Each row is a point on a landscape with many valleys, with its height.
From any point a ball takes the steepest step (drop divided by distance) to one of its 2 nearest points. It stops when none of these is lower. Distance is the straight distance between rows; heights are no part of it.
Q_612 height 5.45: [ 91 128  90 106 106  59  74 139  81  99  66  68  88  43  84  87  79 120
 112  91 114 112 102  98 141 108 115 118  96  79  95 100 103 140 115 119
  74  76 102  78 112 107 109  68 108 137  68  81 127 138 109 113 144 126
 103]
Q_856 height 6.04: [ 82 109 129 101 101 117 121  80 107 101 100 126  92 152 107 121 100  47
  67 121  93  78 122  89  86 106  86  96 112 115  95 115  70  87  95  79
 122 104 101 124  77 108 112 118  80  74 120 118  79  62  79  68  86  97
  84]
Q_665 height 6.34: [ 74 145 131  92  92 115 106  66 105 108 106 147  83 158  97 104  88  49
  53 111 102 104  92  86  61 120  69 101  99 120 108 106  51 101 106  85
 119  92 119 110  65 132 120 116 108  95 102 100  85  87 104  69  62  84
  88]
Q_757 height 5.10: [ 73 102 101  81  76  99 125 115 107 101  94 103 146  67  94  53 159 111
 117 140 115 103  71  97  98  98 113  70 103  66 148  72 101  92  98  96
  96 120  86  95  98  89  66 100 103 103 113  72  77 150 132 137 120  54
  85]
Q_598 height 5.30: [110  95  92  84  95  85  89 101  96  89  96  71 112  66 103  98 129 117
 114 115 125  81  75  66 123  90 112  87 115  84 114  96 108  93  79  98
  85 109  73 109 120 111  83  77  75  68 103 102  95 106  86 122 116  71
 125]
Q_115 height 2.73: [ 93 116 101 127 103  76 100 116 103  98  76 124 104  76  77  69  97  95
 104 102 104 157  97 108 108  84 128 107  94  86  63 118  79 107 117 124
  85  84 128  66  72  91 119 109 135 129 102  83 112 135 125 114 117 120
  82]
Q_221 height 8.37: [104  67 114 127 120 100 134 103  99  96  92  87  84 120 119 131  86  70
  77 116  63  91 141 107 115  82 100 107 106 104  78 125 112  90  99  90
 122 111  89 114 107  90  88  98  33  67 123 136  82  44  52  80 120 139
  97]
Q_864 height 3.51: [130 117  95 109  84  97  70  77 100 110 110 111  62 135  97 108  58 104
  73  76  95 111 103 102 115 130  97 134  92 146  84 136  68 100 140  99
  92  66 119 113 105 124  90 106 123 106  88 106 133  60  78  55 100  95
 104]
Q_605 height 7.14: [ 83 123 121 128 122 113  61  71 116  95 110 141  75 116  83 116  72  65
  61  95 115  64 103 112  86 106  77 115 117 116  94 122  50 107  93 111
 121 100 124  97  75 126 162  90 121  96 100 118 120  74  85  59  62 117
 110]
Q_261 height 6.98: [ 62 125  79 138 144 100  65 105 119  78 112 137  87  91  84  86  68  86
  88 106 116  91 111 100  74  91  98 102  75  75  71 120  78 115  79 122
 123 118 104  59  77 105 167  82  97 100 114 108 114  90 117  87  78 131
 107]
Q_567 height 0.58: [111  51 100  99  68 117 146 119 129 106 100  60  95 135 103  85 102 110
 100 101  59 153 115 117  99  91 128  83  78 106 112  88 133  81 126  90
 113 105 110 109 134  84  48 110  69 121 113 101  89  90 110 120  95 111
  83]
Q_704 height 2.69: [108  88  99  90 103  90  93 130  83  97 109  96  95  78 104  97  74 134
 118  67 121 118  80 132  98 114  91 132  97 123 102  60  97 145 103 124
  94  90 129  89  99  94 120  93 158 155  34  78 131 160 129 125  87 122
  87]
Q_874 height 8.00: [104  71 101  99 106 126 118 112  96  85 128 107 119 114 112 105 118  80
 102 113 102  64 109 102  99  84 100  85 120  94 106  98 121  89  81  79
 107 116  89 120  94  76 111  84  84  78 110 124  68  94  91 114  74  83
  89]
Q_423 height 4.41: [ 90  69 113  67  79 125 139 141  94  90 109 104 134  90 107  84 111 106
 110 117 106 116  81 126  77  92 100  89 104  91 136  59 116 108  95 100
  99 130 106 100  90  71  85 107 121 149  72  70  79 159 143 145  56  89
  73]
Q_861 height 2.75: [119 107 104 103  61 115 108  78  97 108 115 113  70 166 112 109  83 109
  55  66  76 124  94 106  85 152  91 140 112 147 109 103  80 109 151  84
  92  67 132 136  91 114  88 100 112 127  82  89 130  82  99  70  93  86
  80]
Q_160 height 3.40: [112  86 122 114  92  89 119 122  97  97  72 112 106  96  98  83  95  96
 103 103 100 137 106 113 116 105 115 120 112 118  86 107  91 116 138 110
  93  82 124  98  94  93  78 111 124 125  88 101 105 118 119 108 118 113
  87]
Q_821 height 7.75: [ 85 102  89 109 129 117  93  78 101  81 117 143 146  91  91  96 152  47
 120 106 130  58  99  97 107  94 102  50 119  82  86 109 104  80  92  79
  94 106  90  92  74  64 145 109 101  50 111 116  66  99  97 118 109  60
  89]
Q_574 height 1.83: [133  36 108 110 100 132 122 111  90  98 113  87 120  82 120 153  88 128
 127  68 100 101 106 123 127  84  97 123 157 136  93 105 142  96  91  98
 105 108 124 126 134  89  97 101 145  89  78 120 129 108  81 113  83 123
 114]
Q_342 height 5.65: [ 97 100 120  66  70 112 131  93  95  93  98  69 125  79 106 108 145  93
  92 143 117  78  71  84 121 130  95  87 128  89 143  87  96  98  92  87
  97 111  80 132 108  98  68  79  76  75 102  88  83 113 104 105 124  67
 116]
Q_806 height 0.75: [110  61 123 103 110 106  93 105  78  94  93 100 125  56 109 121  96 109
 131  84 131  75  98 113 137  89 105 120 146 101  92  93 109 122  97 107
  72 106 118  96  97  88 111  77 121  87  65 108 110 140 101 111 113 103
 110]
Q_266 height 5.43: [ 74 114 125  61  83 107 128 121  84  89  89  89 131  76 118  91 139  94
  94 149 126  76  79  98 101 116  95  93 127  82 148  64  97 108  96  90
 102 129  83 108  83  81  80  86  85 106  90  81  64 141 128 112 107  77
  94]
Q_64 height 5.19: [ 90 184  86  68  81  59  80  84 115 131  89 108  90 104  84  81 117  95
 107  98  58 112  82  62  39 105  92  90  77  67 122  72  65  96  91  91
  80  75  62  88  78 140  93 133 104  96 147  53  90  87 123  84 129  83
 107]
Q_107 height 6.57: [ 74  90 128 120 140 102 104 109  84  94 102 108 126 112 115 136  90  75
  93  96  88  61 145 117 102  85  88 118 133 103  89 110 114 125  97  98
 109 111  83 104  83  52 128  86  82  83  97 153  98 103  71  88  81 137
  81]
Q_215 height 7.33: [105 106 101  95  69 115  97  33 113 111 116 118 105 127 100  85 141  76
  94 117 100  98 104  83  88 101  91  70  88 118  97 122  90  59 111 105
 112  97  88 129  84 122  71 137 112  45 142  99  87  61  90 115 124  46
 109]
Q_483 height 5.52: [ 75 153 140 100 127  74  80  98  80 106  75 124  77  97 104 120  84  69
  85 109 103  53 114 102 113 142  89 124 125  92 108 109  69 131  92  95
 110 110  95  87  95 114 135  89  83  93  83 104 130  96  77  45 119 123
 107]
Q_219 height 2.71: [ 98  49 121 124 140 127 119 116 102  72  95 153 155  64 105 108 115  61
 127  87 121  92 119 128 122  72  91  83 126  77  64 105 110 107 101  98
  74 111 104  56  74  35 135 100 134 104  79 130  94 132  97 128  98 110
  79]
Q_770 height 5.71: [ 96 152  84  56  92  57  90 116  95 100  88  74 100  56  93  82 112 136
 119 118 113  84  71  62 113 103  93  95  77  59 132  63 104 124  70  92
  87 100  49  89 111 114  84  82  67 108  93  64  91 116 113  92 127  97
 119]
Q_927 height 1.82: [126  88 101  91  47 131 151  84 120 107 101  96  74 160 114 105 103 115
  70  77  59 137  94  99  92 148 102 110 104 143 109  88  93 107 160  82
  97  75 125 135 110  86  48 116  87 132  97  91 117  85 109  71  98  85
  84]
Q_951 height 1.88: [ 99  63 137 118 130 122 104 104  94  82  98 139 146  53 110 131 122  80
 139  84 124  80 111 120 136  85  96 128 166 107  79 107  90 126  91  99
  76  91 106  86  74  63 115  96 148  94  77 137 110 150  80 101 116 123
 100]
Q_179 height 5.98: [ 71 147  96  80 122  59  91 136  78  84  85  90  97  66  97  84  91 121
 101 126 112  83 101  78 115 106  92 116  86  54 105  80 102 131  79 101
  92 110  64  85 100  97 108  79  61 115  89  86  98 110 113  89 133 127
 108]
Q_350 height 2.67: [103  46 126 112  99 127 140 110 109  95 105 112 134  85 104  87 124  89
 119 110 103 129  87 123 109  88 114  94 126 101  94 107 111 100 107 108
  90 101 114  98  93  82  71 108 123 102 105  95  87 131 103 126 100  83
  88]
Q_973 height 0.63: [118  77  98 102  85 128  97  91  96 110 131  66  93  92 118 160  84 131
  97  75 107  70  78 113 124 107  96 130 143 144 111 100 130  97  92 101
 114  89 126 147 131 119 107  90 130  82  79 124 128  94  73  76  83 109
 127]
Q_525 height 3.80: [108  67 131 139 125  79 111 137 103 101  56  78 101 100  92  90  77  88
 103  97  79 155 141 128 146  74 122 106  96  89  61 123 119 111 135 118
 101  97 104  72 106  79  84 102  76 106 108 107 110  84 100 111 135 146
  90]
Q_664 height 5.94: [102  77 124  85 110  94 112 160  76 101  77  55 122  43 115 109  89 121
 126  91 120 114 101 120 134  88 107  99 114  86 110  76 138 129 113 102
  87 117  92  81 134  71  84  76  95 117  65 101 110 135 118 142 131 120
 107]
Q_778 height 8.25: [109  74  77  86  87 109 145 116  89  96 121  51 101 101 140 119  95 108
  86 122  85  68 100  79 102  95  95  88  99  93 136  71 145  80  67  83
 125 131  74 123 125 113  83  81  30  88 107 117  65  86  65  96  88 116
 113]
Q_469 height 8.12: [110  63  94  99  95 113 128 120  91  86 105  65 107 103 121  96  93 113
 103 113  88  90 104 104 102  77 105  82  97  93 101  95 131  89  79 107
 111 126  97 103 119  83  89  89  59  85 106 118  72  88  83 119  88  99
  95]
Q_312 height 4.10: [116  92 104 131 112  90  83 106  91 110  90  89  75 127  99 118  63  98
  83  94  91  98 116 116 120 111  97 134 105 121  85 113  99 102 124 109
 110  85 116 110 105 109 101  88  96  97  92 117 117  76  88  75 103 125
  99]
Q_721 height 3.36: [ 95  76 100 133 132 100  97 107  99  87  80 123 126  70  93  90 106  71
 124 116 117 103 111 111 128  69 115  86 110  61  64 111 110  98 105 110
  85 117 107  57  83  69 134  90  99  87 109 116  87 112 104 131 106  96
  79]
Q_182 height 5.97: [ 78 138  64 105 125  87  71  89  97  96 122 138 118  92  90  71 111 107
 108 101 118  76  85  75  56  79  82  67  60  53 109  80 104  82  59  87
 106 121  66  68  80 110 155 119  98  89 141  86  80  95 121 104  85  86
 101]
Q_515 height 4.69: [ 78 135 106 112 125  77  62  65 103 100  65 134 121  71  77 105 120  65
 111 117 111  65  92  60 130  94  93  84 114  58  77 124  67 101  85  96
  72 107  79  88  63 116 126  97  93  60 117  98 117  85  87  87 146  92
 123]
Q_693 height 4.09: [130  79  70  98  87  82  78 100 100  97  99  45  87  64  91 107  81 139
 124  77 107 111  84 104 129 109 126 120  96 127  88  88 125 106 104 121
  84  79 117 105 155 116  92  74 123 104  75  92 129 122  99 112 109  97
 131]
Q_926 height 5.39: [ 99 161  54  53  70  67  76 108 105 111 105  78  89  92  75  71 109 140
 115 103  92  94  75  68  63 101  99  90  58  72 133  63  91 112  74  99
  88  87  65  85 111 113  92  97  96 129 108  60  91 114 124 106  93  89
 119]
Q_816 height 6.35: [ 80  92 138  94 125 104 124 130  73  94  85  74 128  79 125 131 107  86
 105 112  92  53 133 109 118  85  91 110 135  84 115  87 134 131  88  86
  97 130  78 102 101  44  98  73  41  84  79 146  78 112  78 102 114 151
  95]
Q_849 height 2.97: [101  74  97 116 106 130  99  87 112  91 115 131  94 141  95  93  86  83
  79  98 100 110 103 108  80  91 102  97  78 125  83 108  81  85 100 104
 119  92 131 105  85 107 120 114 121 106 113 100  74 112 120 108  38  93
  75]
Q_456 height 7.16: [ 57 128 108 138 148  98  90  87 121  76 102 154 114 114  99  96  83  57
  85 134 102  78 129 100  68  98  97  91  91  73  66 131  76 108  86  91
 117 112  94  73  68  84 158  90  89  81 128 122 101  81 100  86  89 116
  98]
Q_779 height 1.81: [100  75 103  80  60 108 151 112 121  95  92  80  87 144 107  74 114 120
  80  88  59 150 106 112  92 121 102  95  94 125 124  82 112 106 150  78
 102  84 114 117 122  66  47 113  78 149  98  80 103 109 126  96 104  99
  76]
Q_793 height 4.90: [130  76  80  92  89  88 122  98 115  99 101  62 112  72 107  88 134 128
 116 115 101 104  93  77 122  83 120  71  96  73 119 105 140  69  95  93
 101 113  74 101 144 119  46  90  49  59 134 103  81  81  80 125 135  66
 119]
Q_850 height 7.11: [115 105  93 115  86 124  75  47 124 117 103 111  80 146  98 102  95  68
  79 102  95 112 104  80  90 103 105  93  69 124  69 139  73  60 107 101
 108  86 102 109  88 129  78 130 116  61 128 111  99  57  92  95  96  69
 113]
Q_328 height 2.56: [136  19 117 116 109 113 119 125  93  97  88  76 105  81 103 121  87 114
 126  68  97 133 110 123 129  79 115 105 120 121  74 105 140  92 117 104
  95 111 121 100 128  81  87 105 120 103  80 112 114 108  89 130  96 121
 106]
Q_14 height 1.73: [ 79 124  69 115  85  77  82  95 118 109  71 116 119  69  55  59 130 111
 125 101 103 127  82  95  88  81 126  73  80  75  83 114  80  83  97 117
  76  81 107  63  78 104 110 122 134 107 125  70 110 139 121 135 123  79
  83]
Q_174 height 4.86: [113  73 126 112 124  89  97 143  79 126  81  71  98  88 117 155  77 127
 112  71  86  92 137 125 117  86  91 129 122 111 104 101 153 126 111  89
 126 128  96 102 114  58 110  83  84 101  70 145 124  95  83 108 118 175
  91]
Q_526 height 4.84: [134 100 138 109 117  67  83 128  75 121  74  85  89  92 112 140  85 119
 111  80  81 100 115 122 122 134  92 158 133 121 103 100 126 144 149  76
 107  93 121 110 103  85  86  89 107 141  61 115 150 105  82  84 151 140
  92]
Q_96 height 4.85: [ 98  61  93 112 120 104  84 137  63 112 113  51  74  75 134 139  54 130
 118  70 107  82 121 127 107  70  82 112  95 110  99  90 151 101  83 110
 106 137  93  97 135  82 128  63  81  97  67 138 112  89  81 106  85 150
 111]
Q_40 height 7.56: [ 90 102  87  99  90 116  84  57 105  99 117 147 139  99  88  84 165  64
 106 111 121  74  86  86  91  85  93  49 107  87 102 100  84  60  98  93
  96  98  88 112  66 110 120 132 133  48 141  96  93  84 103 119 130  41
 105]
Q_554 height 4.39: [136  94  64 104 106  80 113  78 106 111 112  87 114 101 113  79 131 118
 108 102  90  94 117  75  94  66 110  64  83  68 118 112 139  54  75  96
 102  97  60  96 131 118  60 121  38  43 156  98  69  55  71 109 120  83
 117]
Q_508 height 2.43: [102  56 143 101  80 132 162  88 110 107 106 124 102 134 120 112 126  98
  81 113  83 147  96 111 119 124  85 118 146 127  93 112 100  91 145  94
 113  91 110 131  93  84  31 121 111 100 102 107 102  93  99  77 114  92
  81]
Q_346 height 6.88: [ 97 122  82 128  98  95  80  65 120 113  84 148  97 129  79  75 101  71
  85 104  88 136 111  88  79  92 120  96  71 106  56 146  55  77 123 114
 103  82 112  97  72 131 105 136 127  78 144 103 114  73 112 100 100  86
  92]
Q_211 height 2.91: [103 104 137  85  72 117 131  88  92 109  84 114  90 121 112 120 110  81
  72 111  91 111 104 102 125 137  91 126 148 127  99 114  74 101 136  84
  99  88 112 120  91 109  63 113 108  91  87 101 105  86  95  67 121  88
  85]
Q_839 height 4.48: [117  60  77  93  97  91  90 126  86 101 113  40  82  68 116 117  57 153
 125  58 106  96  95 110 123  88 101  99  98 110 102  89 141  92  83 111
  90 122 108 104 161 113 101  55 101 103  64 110 120 104  82 121  82 109
 123]
Q_301 height 5.16: [ 74 135 150 100 123  93  87  75  92  95  70 120 105  97  96 120 110  49
  97 120 106  62 110  91 130 118  99 107 126  76  93 129  66 115  95  97
  87 101  98 100  85 105 115  95  84  58  98 114 119  82  70  67 134 101
 109]
Q_631 height 4.74: [ 83  95  94  56  64 104 138 133 109 102  93  71 119  90  99  59 131 119
 114 121  98 132  81 117  88 103 121  74  87  87 146  58 119 101 101 104
 100 120  98 105 123  79  67 106  99 145  88  59  74 144 138 149  86  65
  76]
Q_893 height 8.39: [111 116  92  59  82  84 132 101  88 101 127  60  91 102 119 120 118 113
  82 131 101  61  89  69  89 111  82  95  84  76 154  70 120  95  51  81
 119 113  65 118 114 122  71  95  20 101  93  90  66  70  86  72  90 104
 133]
Q_202 height 4.17: [ 65 152 113 131 119  67  76  84 115  94  64 151 116  72  78  87 106  66
  96 121 112 100  95  73 104 103 105  88 101  65  68 127  58 107  95  87
  85 111 101  65  61 114 131 106 114  85 125  90 120 109 114  90 138 109
 102]
Q_269 height 4.18: [ 95 163 117  56  70  97 113  92  87 106 105  99  77 157 103  89 109  75
  54 120  66 104  90  71  58 140  81  88  77 115 137  86  76  94 100  77
 119  97  86 113 101 130  73 124  72 116 110  79  83  80  97  70  85  79
 100]
Q_260 height 4.13: [107 150  99  90  83  71  60  91  93 113  91 100  67 116  85  95  84  86
  77  96  84 108  97  82  95 125 102 110  81 110  91 121  61 102 113 106
  93  78  92  93 100 131 104 101 110 106 109  83 125  70  88  66 112 103
 119]
Q_441 height 4.71: [ 89 150  72  63  52  91  70  74 117 126  93 107  99 107  80  77 129 101
  96  97  82 128  81  70  61 116 105  78  78 104 124  77  60  98 111 101
  75  64  91 100  90 134  75 121 142 106 126  60  96 112 133 102 121  50
 106]
Q_796 height 5.17: [107 131 117 102 129  52  70 132  70 111  71  77  79  55 106 121  76 118
 111  88 106  76 107 114 129 137  94 141 125 102 114  86 105 153 129 117
 102  89 117  97 108  99 100  65 112 138  65  93 149 123 102  93 152 125
  93]
Q_313 height 4.03: [ 98  82 106  77  82 130 132 116  85  90 110  82 111 104 114 113  94 113
  98 104 103  85  76 119  93 102  88 102 115 120 136  72 116  99  86 100
  96 114 112 119  97  88  94  92 118 117  74  88  84 141 123 119  56  92
  94]
Q_872 height 3.14: [136  68  65 104  78 119  76  61 115 102 103  86  83  94  68  99 102 112
 125  78 100 133  89 102 122 105 135 116  77 136  63 134  96  79 114 123
  73  70 129 119 125 123  70 109 146  87  95  92 124  99  98 108 104  71
 111]
Q_507 height 0.69: [106  60  75 102  92 143  93  71 111 100 120 120 115  96  88  96 105 102
 124  91 119  94  77 109  99  94 119  73 104 113  98 112  98  69  76 108
  85  98 123 107  98 112  96 118 146  87  95  84  99 112 104 142  66  45
 104]
Q_363 height 5.73: [105  84  95  94 101  84  92 140  88 103  92  53  98  53  98  81  81 121
 130  77 109 146 107 123 130  79 128  94  84  85  84  79 111 123 107 125
  80 106 102  73 125  86 100  83 107 133  67  81 113 132 115 145 115 111
  95]
Q_470 height 8.26: [112  34 107 110  92 119 141 120 110  98  95  61  98 112 131 126  99  85
 100 113  64 108 135 109 114  76 104  94 116 105  97 113 141  77 109  87
 125 121  93 123 124  78  62  94  52  73 123 140  85  67  72 105 113 134
 100]
Q_106 height 6.65: [ 82 103  77  92 127 104  86 135  84  95 118  84  95  80 108  78  70 136
 120  96 126  90  97 101 101  74  95  84  62  66 114  81 125  95  59 112
  93 132  79  71 118  87 130  72  84 114  80  92  83 110 103 122  70  97
 101]
Q_458 height 7.87: [ 87  80  94  97 142 132 105  97  97  82 128 120 130  97 103 109 131  56
 119  92 121  45 102 116 117  94  90  65 136  91  91 105 120  98  89  73
  84 109  94  98  83  53 150  77 105  66  92 138  73 114  91 112  74  78
  91]
Q_572 height 5.85: [ 53 154 106  96 143  71  82 127  78  90  78 123  83  76  99 104  78 103
  97 119 118  64 113  99 110 112  87 122 105  71 107  89  82 141  88 116
 104 120  76  81  82  88 139  67  78 129  78  99 125 114 111  78 112 133
  99]
Q_880 height 5.67: [ 85 114  99 109 131  99 105  74 106  88 121 121 108 129 102 109 119  58
  94 118 102  63 126  80  82  91  91  73  99  79  77 123  89  81  73  83
 116 116  84 105  87  90 118 115  49  53 140 127  59  46  61  78 100  92
 108]
Q_794 height 6.96: [ 76 128 146 124 121 115  93  79 107 106 102 152 105 115 106 130  87  64
  92  90 110  64 115 115 101 109  81 128 144 119  87 125  60 127  96  98
 107  86 125  97  67  99 141  90 139  89  78 131 122  99  84  55  89 128
  86]
Q_274 height 6.24: [ 81 119  67  90 121 112  63  97 101  95 145 123  79  87  90  72  90 113
  98  99 121  56  73  92  67  82  67  78  56  74 136  81  93  79  47 103
 113 140  76  89  94 105 154  99  96 109 108  93  66  92 118  98  38  81
 111]
Q_988 height 6.46: [ 90 100  62  70  99 116  74 103 100  99 132  79  79  86  94  80  86 145
 110  79 115  71  67  92  81  82  86  91  59  89 142  74 114  85  48 110
  98 125  91  89 130 101 118  81  88 114  85  83  80 104 104 115  39  77
 116]
Q_137 height 3.29: [105 116  79  98  90  80  74 100 101  91 105 103  81 108  93  83  84 124
  86  61 115 126  82 122  72 116  95 129  96 132  91  83  81 141 121 118
  82  57 153  97 109 106 118 110 157 158  52  73 138 141 128  84  83 100
  80]
Q_54 height 5.25: [ 96 140 101  87 116  76 102  80  94 101 114 107 103 127 101 104 121  83
  84 132  90  74 109  62  61 100  75  78  72  62 115 103 109  78  63  81
 122 116  56  97  81 114 101 129  47  65 146  87  67  49  78  68  95 101
 109]
Q_751 height 3.66: [143  75  73 101  80 104  73  80 101  96 106  80  89  80  87 117  85 138
 120  72 125 118  87 111 125 119 113 133 105 147  67 110  98 107 124 120
  71  53 134 113 127 123  89  95 157 103  74  88 143 115 102  90 110  90
 120]
Q_625 height 4.73: [ 98 159  84  66  92  71 105  98  99 110 112  93  89 144  92  84 103 102
  75 121  73 106  97  70  44 107  93  91  50  75 127  90  97  94  80  84
 121 100  63  97 100 125  81 128  58 114 133  73  72  70 105  72  74 104
 104]
Q_6 height 1.93: [ 99  80 100 109 117 109  66 110  84  98 115 113  95  68 109 119  71 125
 127  72 140  81  80 124 110  91  85 128 125 113  97  82 106 111  83 125
  91 105 128  95  85  89 142  75 154 116  53 105 122 154 107 102  67 124
 100]
Q_723 height 3.79: [108 127  73  95  69  96  65  82 110  94 106 108  67 135  85  84  76 114
  62  60  98 121  87  94  59 128 106 117  73 142  95  97  57 134 131 105
  85  49 125  98 117 120 115 102 136 154  74  82 124  98 117  79  85  83
  87]
Q_51 height 6.13: [ 94  88 145  86 123  85 123 143  72  98  68  69 115  55 116 128 108 111
 113 115 114  82 114 116 132  97  88 120 138  82 127  81 129 139 113 104
 101 121  92 102 109  65  80  75  79 111  75 119 104 132  96 115 145 135
 100]
Q_675 height 3.52: [ 71 163  93 126 120  49  80  88 120 103  73 132 109  82  71  77  98  97
 105 115  90 120  96  70  67  95  96  84  77  48  79 113  79  81  87  96
  91  97  60  57  65 123 125 120 106  87 164  82 107 101 107 103 138 112
  95]
Q_615 height 8.50: [115  89  89 119 121  76 114 101  94  98 102  81  85 120 111 106  90 102
  94 124  74 105 132  75 103  78 112  96  71  76  78 131 130  84  78  96
 123 114  74  98 111 106  81 106  20  71 135 119  75  33  62  84 111 123
 112]
Q_763 height 1.84: [109  32  89 102 105 133 111 101  96  82 110 111 145  75 103  98 117  97
 143  90 128  99  77 115 109  84 108  76 119  93 100 103 129  75  91 102
  84 115 118  99 101  84  87  91 124 100  94  79  88 128  96 155  74  45
  96]
Q_652 height 3.56: [100 125  84  73  58 120 122  91 104 107 121  80  62 167 121  98  88 105
  51 107  71  92  91  84  75 129  87  92  72 135 141  76  93  92 100  87
 125  92 104 140 108 122  75 116  64 131  97  92  76  88 101  72  64 101
  99]
Q_76 height 6.77: [ 84  94 123 128 132 133 107 100 104  83 117 152 129 118 111 119  89  63
  93  92 110  63 135 124  88  82  85 112 126 108  82 107  75 119  91 101
 118  99 103  89  57  65 156  97 123  93  91 146  96 112  97  89  65 128
  75]
Q_906 height 5.06: [ 92 159  60  77  89  67  49 112 106  98 114  82  64  92  66  73  83 135
  83  86  96 103  87  82  72 104  85 113  55  89 122  82  80 123  83 119
 104  94  75  93 111 123 122  98 100 141  93  72 102  82 118  79  69 115
 123]
Q_797 height 2.42: [131  45  85 120  84 118 106  67 125 111  96 120 107  85  83  84 123 111
 130  96 107 152  87 127 123  96 136  93 101 121  49 146  93  75 130 118
  84  76 129  99 110 107  62 117 147  87 109  91 102 106 101 116 118  69
  96]
Q_970 height 6.81: [ 80 113  74 112 143 106  66 119  95  79 120 119  86  68  93  78  69 110
 112  96 132  86  94 108 101  71  96 100  69  74  87 100 104 102  59 114
  96 128  89  65  92  78 168  61  96 110  91 105 107 104 107 110  72 112
  99]
Q_708 height 4.28: [102 136  79  75  50 106  65  63 114 113 100 111  80 120  73  87 111  97
  82  77 105 129  67  72  72 131  98  97  73 130 102 100  58 115 130 109
  69  56 112 106  87 130  87 115 155 125  93  75 113 106 131  88  94  57
 107]
Q_948 height 3.55: [100  91 107  98  99 114 105 113  88  97 103 104  91 131 104  97  68 106
  89  96 104 100 106 121  80  90  99 112  87 124 106  74 100 104 104 113
 117 104 118 110  95  98 117 103 109 132  83  99  90 119 131 111  47 116
  89]
Q_834 height 3.23: [126  44 129 118  91  86 113 145 105 108  77  48 105  81 104 112  92 120
 117  72  83 165 129 130 142  89 126  97  92 112  84 101 134 121 146 111
  94  95 108  90 137  74  57  96  91 123  79 103 119  96 100 123 142 139
  99]
Q_722 height 1.28: [127  31 117 113  86 142 139  70 123  95 113 112 104 118 108 107 115 117
 102  95  93 147 103 130 119  98 102 118 130 137  58 134 105  76 130 111
  96  76 119 123  99 102  52 125 145  86 101 113 104  90  90  96 106  93
 100]
Q_245 height 6.62: [ 85 147 106 124 112 104 102  87 120  98  85 156  81 155  91  77  83  67
  63  96  83 137 117  90  63 113 103 110  83 115  68 129  45 101 128  88
 113  80 130  85  71 130 117 121 102 112 112  92 104  80 120  80  79  98
  78]
Q_339 height 4.64: [102 118  78  94  89  89  63  83 102 110 110  94  86  98  82  88 100 108
  98 101 109  92  82  83  90 103  95 101  75 104 101  91  87  91  79 108
  99  91  98 102 102 135 110  99 112  93 108  87  96  86 103  92  78  95
 126]
Q_750 height 4.51: [128  81 126 126 121  78  83 127  90 116  82  76  75 116 107 141  56 122
  98  75  72  95 129 128 113 115  92 149 116 134  90 113 121 119 131  86
 127  99 121 116 108  85 109  88 106 114  73 129 149  79  73  82 115 163
  96]
Q_560 height 1.85: [120  57  77 105  76 126 142  98 113 101 112  62  69 157 110  97  81 112
  80  90  52 124 121 114  78 105 113 101  70 137 100  92 116  78 116  93
 132  95 126 133 123  94  76 115  71 127 106 112  99  78 100 103  73 123
  92]
Q_645 height 3.62: [128  95  69  77  74 117 125  63 125 110 127  70  88 135 117  92 135 100
  89 125  72  99 102  81  83  89 103  74  76 101 119 103 120  50  83  90
 121 102  81 119 116 126  52 130  54  65 141 106  78  45  74  98 102  77
 118]
Q_293 height 5.61: [ 71 172  91  75  96  82  66  76  95 111 119 125 113 106  83  82 114 104
 103 110  95  81  62  60  48  84  76  65  71  59 141  58  84  82  75  87
 105 109  54  95  64 138 119 135 112  83 141  63  83  96 131  88 105  74
 118]
Q_243 height 2.68: [ 90 127  66 140 110  60  78 100 121 117  66 109 108  60  68  68 109 116
 131  93 103 132  99  86  96  67 129  75  84  58  66 117  93  73  86 114
  77  85  72  56  96 102 125 112 102  82 156  82 110 114 105 132 144  95
  98]
Q_420 height 3.88: [ 97  85 111 130 135  80 102 115  98  97  68  94 103  77  96  81 101  91
 117 121  92 120 124 103 129  74 124  92  99  68  73 124 120 106 112 105
  98 108  98  76 107  81 100  95  66  88 126 104  82  97  94 122 129 110
  88]
Q_72 height 2.79: [120  94  84  86  69 117 112  82 120 112 115  65  80 137 100  96 100 104
  84 106  72 105 104  89  90 116 110  90  72 129 109  95 108  69  96  93
 119  93  98 128 116 121  60 105  74 106 111 110  86  73  86  83  86  95
 106]
Q_246 height 2.05: [109  85  91 101  74 138 117  53 109 101 122 145 109 135  91  86 125  87
  89 107 113 106  90 106  71 106  98  77  95 128 101 104  77  66  94 100
 107  93 131 120  78 118  89 138 138  93 109  93  66 116 120 123  63  47
  89]
Q_713 height 1.94: [108 116 114  85  70 108  98  87  90 108 112  82  78 106 110 131  91 108
  80  95 117  85  74 103 115 138  87 120 130 137 122  98  93 102 106  98
 105  80 114 132  99 128  92  92 124 100  80  98 117 100  91  70 101  88
 108]

For each start below, name the point where the ball stops.
Q_970 | Q_806
Q_757 | Q_507
Q_96 | Q_722
Q_441 | Q_806
Q_572 | Q_14

Call two points neighbours if one is among the 2 nearest of the other. Go from one point of each pair to the other, from neighbour to neighbour, staying as low as possible. Name the highest point that can't be avoided.
Q_14 and Q_507 | Q_160
Q_973 and Q_722 | Q_211
Q_806 and Q_507 | Q_342
Q_973 and Q_806 | Q_420
Q_567 and Q_722 | Q_174
